Points on a hilly landscape, in no order, each with its height.
From any point a ball rolls to the lowest of the 2 points nearest to it. It stops when none of these is lower. Distance is the straight distance between rows; heights are no part of it.
Rero height 5.64: [-27 -34   0   9  20 -19 -26  -4   0 -11  -6 -21   6  21  11  17  -9 -10
  21  -1  19  12 -44]
meb height 3.60: [  6  18  12   7   6   1   8  15   0   1 -14 -10   2  -2  -2 -18  -8  -4
 -45  25   6  -2  23]
zore height 4.93: [-17  -9 -32  -9 -16 -32 -14  21  -4 -19 -14 -16  21 -13 -48 -11  -3  12
   2  -2  -2  15   2]
Golup height 5.36: [-17  17 -37  -8  -1 -10  -7  29   2  -8 -17  15  -8 -10 -37   8   6  23
   2 -18 -11  13   3]
Nezi height 3.22: [ -1   2   2  -7 -11   6  21 -16   4  -9   0 -20  13 -20   3  15   3 -20
  19   5   4  22 -12]
ripi height 6.51: [  6 -19   6  -5 -41 -14   4 -31  17  26   0 -12 -10 -21   5  -3 -21  -3
 -10   6  25   7  -1]
godi height 4.55: [ -6  17  11   9  21  26   0   9  14 -18   7  23  16  39  24   2  30  19
  11  29  10  36  -1]
Ribu height 2.57: [ -2  11  -1  -8   1  10  38   6  -2 -12  -4 -28  13 -43 -19   5   4 -20
   5  -1 -29  -3   1]
tif height 3.90: [ 17   0  36   0 -13  -5   4  -6 -28  22   7  10 -45   9   1 -13   5   4
 -45   8   3 -17  12]
baful height 6.65: [  6 -27  14   6 -24   7  -4 -12  -1  21   7  -7   9   8  37 -13   9  -1
  16  -5  -3 -21   2]
fir height 5.79: [-11   4 -31   3  -5  -3   1  23  -2  -6   4   0   4  20 -10 -16  16  26
   6   9 -17   2   1]
lur height 4.54: [ -4 -24  13  -7 -32 -32 -12   7 -15 -11  -7  -7   8 -19 -36  -6  11  15
   4  18  18  13   3]
Zadi height 5.18: [ 21  -7  23 -16 -13   4  -1 -40 -13 -22  10  -8  10 -22   2  16  -1 -29
  54 -19  23  -5  13]
pozuf height 6.04: [  0 -32  20 -23 -23 -12 -19 -37  15  29   1  14 -13   8 -10  10 -23  -1
 -13   7  52  15  -8]
dif height 5.13: [ 11   1  21 -21 -40   3  10 -18   0  27  25   9  35 -12  25 -19   2  20
 -29  41   9   7  15]
nogud height 2.73: [ 17   0  33  -1 -30  12  13  -5 -37   7  19   9  -8   1  23 -24  34   9
   1  -9 -32 -36  21]
mup height 3.62: [ 13   1  -4 -26  13   8  10   1 -32  18  34  -6  10  17  12 -14  15  14
 -44  55   0  -3  -1]
Sok height 4.57: [-16   8  21  27 -13  -7   9  12  19  -6 -41 -12  -9 -31 -21  -3 -20 -14
   0 -19 -10  -8  11]
Gulu height 6.32: [-15  19 -48  20 -12  -6   9   6  36   9 -18 -18   8  -1   9 -25 -36   8
 -18  -3 -14  -6  14]
batud height 4.56: [ -3  36 -14  15   3  17  -3   1 -29   7   5  15 -30  32   7 -18 -17  27
 -25   6 -33 -14  14]
gisag height 3.39: [ 26  21 -18 -14   3  17  18   5  10  -4  26  37 -10 -21  -8  19  21  16
  39  -1 -23   7   4]
viv height 7.00: [-32  -6 -21  19  32 -25 -25  19  19   6 -31 -21   3  29  12 -11 -13  -5
 -37   1  12   3 -22]
vab height 3.13: [-39  19  -9  16  14 -17  -7   8  21 -15 -36 -19   6 -21 -34  10 -25 -22
 -13 -46 -16   6 -27]
Palem height 4.98: [-21 -24 -15   8  54  -8 -12  18 -16 -26 -10 -29   1  20  -7  11  23 -23
  16 -18 -15  -9 -43]
geva height 3.49: [  9   1  27   2 -45  -3   5  -5  12  10   9  39 -26  -1  -4   6  10  27
  10  -2   9  21   2]
Vima height 4.63: [-19 -12  10  13 -27 -40 -23  -1  -5 -21 -24 -13   1 -27 -25  18 -36 -15
  30 -21  25  -2  -8]
ronab height 5.97: [-24 -55  18   3  -5 -22 -29  -6  -8  -1   7 -13   6  14  24  18  -7  10
  54  10  12  -2 -52]
poguf height 4.70: [ 16  -9   2 -36 -21  -3   5  -6 -16  12  44  27  30   5   1 -15  15  38
 -13  43   2   6   8]
tak height 4.13: [ -2  -2  25   4 -30 -17   3  14  -1 -11 -13  17 -15 -22 -31   9  20  17
  18   3   5  25  -3]
kulu height 5.66: [  2 -15  15 -20  -8  -3  -8 -40 -11 -15  10 -24  25  -7   6  14 -20 -32
  26   3  53   6  -1]
mir height 1.88: [-11  33   2   7  29  32  39  26   9 -15  -8  -4  -6 -25 -11   6  13 -12
  -8  -1 -42  -6  -5]
bebad height 5.99: [  5 -28  23  -5   6 -10  -9 -20 -19  -3  -4 -33   3 -10  -5  10 -10 -34
  -4   2  35  -5  -5]
Dos height 4.10: [ -1  -3 -11   9  30  31  10   8   5 -10  -7  -7  -9   9   3   3   8 -15
  37 -33 -22 -29  12]
Fud height 5.32: [-35 -11 -14   6  36 -21 -11  -6  -6 -28  -4 -38  22  22  -1  14   1 -30
   2 -12   3  16 -66]
seg height 6.61: [-11   6 -34  20 -29   3   2  -3  44  13 -13  -1  -3   3  11  -5 -26   7
  18 -22   0   5   3]
lituz height 4.62: [ 45  -2  25 -32  -1  17  10 -36  -7 -12  28  15   1 -31   3  21  23 -14
  40   0   7  12  12]
kare height 6.96: [  4   2 -42  -3 -25  25  18 -14  24   8   5  -8   3  -5   9   6 -12  -5
  47 -32 -11  -3   7]
metu height 4.25: [-23   2   8  25 -11 -12  -2  -3  15 -31 -23 -12  18 -21 -12  17 -15 -16
  50 -23   1   7  -9]
zono height 2.68: [ 16  17  -4  -3 -34  15  12  -2  12   2  26  38   2   2  12  -1  14  29
  26   0  -7  15  12]
zusa height 4.82: [-31  -6  14  37 -23 -30   4  15  24 -11 -32 -23   8 -22  -4  -9  -8   2
   4   0 -20   1 -16]
Lofa height 3.95: [  0  13 -11   0  -2  18  11   0  27 -10   1   4  29   8  17   6   8   4
  17  15  11  36   0]
gika height 4.97: [  4  -2  46   8  14 -10  -9  10 -12   5 -36  -1 -31 -10 -17  13   8 -23
 -33  -8  24  -3   8]
Rem height 6.29: [ -2 -17  14  11  32 -10 -17 -12   2   4 -27 -33  -5   5   9  13 -25 -43
 -28  -8  36  -6  -8]
siza height 6.85: [  8 -30  19   7 -32  -7 -11 -33  13  34   1 -14   5  -2  37 -18 -30  -7
  -7  -9  18 -24  11]
Ziko height 3.97: [  4 -12 -42 -22  16   9  -8 -10   1   1   7  -7 -11  14  -9  18   0 -12
  18 -19  16  11 -16]
bamu height 3.69: [-39   7 -24  23   6  -9 -10  22  26 -25 -31  -5  14  -6 -28   9 -17  -4
  32 -41 -19   4  -8]
fove height 3.12: [ 32  32  -7  -9   0  25  21  -4 -33  12  49  35  20  -7  26   0  11  19
  -5  24 -32 -19  20]
kemu height 4.47: [  3   8  25  16  -2 -16  -7  -3  -3  30 -26   7 -54  -4   5  -5 -12  -6
 -49 -10  16 -15   6]
ror height 4.94: [ -8  -6   3  33  20  13 -15  29   4  -7 -13  18 -17  27   4  -1   7   8
  39 -30 -22 -29   8]
boduf height 6.60: [ -1  12  -7  -4  45   4   6  -7  14   1 -23 -34   7   3   5   7 -15 -41
 -56   1  17  13 -13]
Vabi height 4.58: [-24 -20  13  37 -39 -36   0  14  10  14 -19 -13 -20 -18  16 -16  -1  17
  11   5 -21 -17 -22]
sipe height 4.20: [ 27 -11   1 -41  20   5  -5  -5 -27  10  40  29   4  22  -6  -2  24  20
 -25  34  14   3   2]
rubav height 3.18: [ -8  -6  -1  15  26   7  10  18  -4   0 -20 -30  -7   0  -5 -14  -3 -23
 -16 -12 -19 -27  10]
Med height 5.61: [-18  23 -10  26   0  18  -2  26   1 -17  -8  18   1  26  -2 -17   8  25
  23 -10 -20 -11  27]
Sut height 4.19: [-15  -8  27  27 -44 -15  -8   1   6  14  -1  13 -25  10  14 -12   8  29
   9   4  -7  -4  -5]
fipu height 3.70: [ 27  40   8  -3  49  28  17  21  -4 -10  11  40  -5 -16  -6  29  26  -6
   0  18 -15   7  11]
rotik height 6.81: [-17  -6 -31  -9  33 -20  -4   2   3   8 -14 -38   3   7  -3  -8  -6 -19
 -61   7   8  13 -32]
Zoram height 4.59: [-12 -26 -36 -16  41  -3 -16   2 -14 -11   6 -10 -21  27  -8  19  29  -8
  22 -19  -1   3 -42]
gesor height 2.42: [ 29  19  -2 -26   2  14   2 -18 -27  -5  63  57  22  20  24  -4   2  30
 -12  11 -18  -1  32]
zibes height 2.82: [ 14  -8  -7 -11  16   0  -3  13 -25   5   3 -22   9  20  -4 -28   5  -1
 -45  23   7 -15  20]
zufek height 1.45: [ 34   9 -28 -31  13  25   0 -12   2   5  52  42  12  19  15   4  13  21
  13   2  -4   6  11]
sabot height 2.84: [ 18  23 -20 -13  39  27  31  19  -7  -5  19   9  11 -25  -9  16  17  -9
  -6  12 -31 -13   9]
Sof height 6.00: [  6  15 -26   1 -41  -8   8   7  14  16   1  -3   4 -12  -5 -25 -24  22
 -21   8 -11  -8  29]
Fureg height 7.28: [-10  -2 -11  11  26   5 -16  -5  27  13 -13  -8   3  38  28 -10 -19  -9
 -35  14  30  10  -4]
suro height 3.91: [ 25  39   6   1   5  20  14   8 -39   6  21  28 -11   3   0  -8  -8  15
 -28   9 -35 -22  32]
nav height 4.96: [-18  17  11   3  16  12  -2   8 -11  -3   9  24 -19  45  17  -2  29  28
 -12  33   0  24 -17]
bozes height 3.34: [ 23   3  23 -11 -19   1  13   4 -32   8  23  22 -36  -6  -9  -6  26  19
 -11   5 -16 -13   5]
Rin height 6.31: [-14 -42   7   9  -4   4 -24  -3   7  14   8  -9  23  30  46  -3   5   9
  38   6   4  -7 -27]
keret height 5.45: [  2 -17  39   7   0 -11 -27  -8   4  10 -23  11 -13   7  -7  12  -8 -11
 -20  -2  48  12   2]
befem height 4.00: [ 43   8  -6 -35  21   5  -8 -15   2 -17  22  34 -13 -26 -25  21  19   0
  43 -13  -9  10  15]
vore height 2.58: [-17   7  -9  -1  31   2   3  19  -6 -17 -28 -23   2 -22 -40   2  -8 -23
 -10 -32 -16 -16  -1]
sogol height 5.59: [ 21  16   8  -5 -35   9  17   1  -3   9   8   0  29 -20   9 -21  -3   7
 -18  16  -7  -9  39]
sokip height 4.18: [ -3  10   8  19   0 -10   3  -2  22   9 -36 -22   1 -18  -1 -13 -32 -20
 -33  -2  12  -9  20]
gulan height 2.87: [ 34  -4 -26 -34   9  22  -3 -18   7   5  26  23  -2  11  -2  14  -2  -4
  15 -16  20  12   6]

For each start below, name the point where the ball stops.
seg -> zibes
siza -> nogud
baful -> zufek
nav -> mir
fir -> zono
rotik -> zono

Call two points neighbours if one is among the 2 nearest of the other. Go from one point of each pair to the other, from neighbour to neighbour, staying as low as possible. Name the highest point that can't be avoided.
nogud / zufek -> baful
mir / zono -> fipu
zufek / vore -> Med
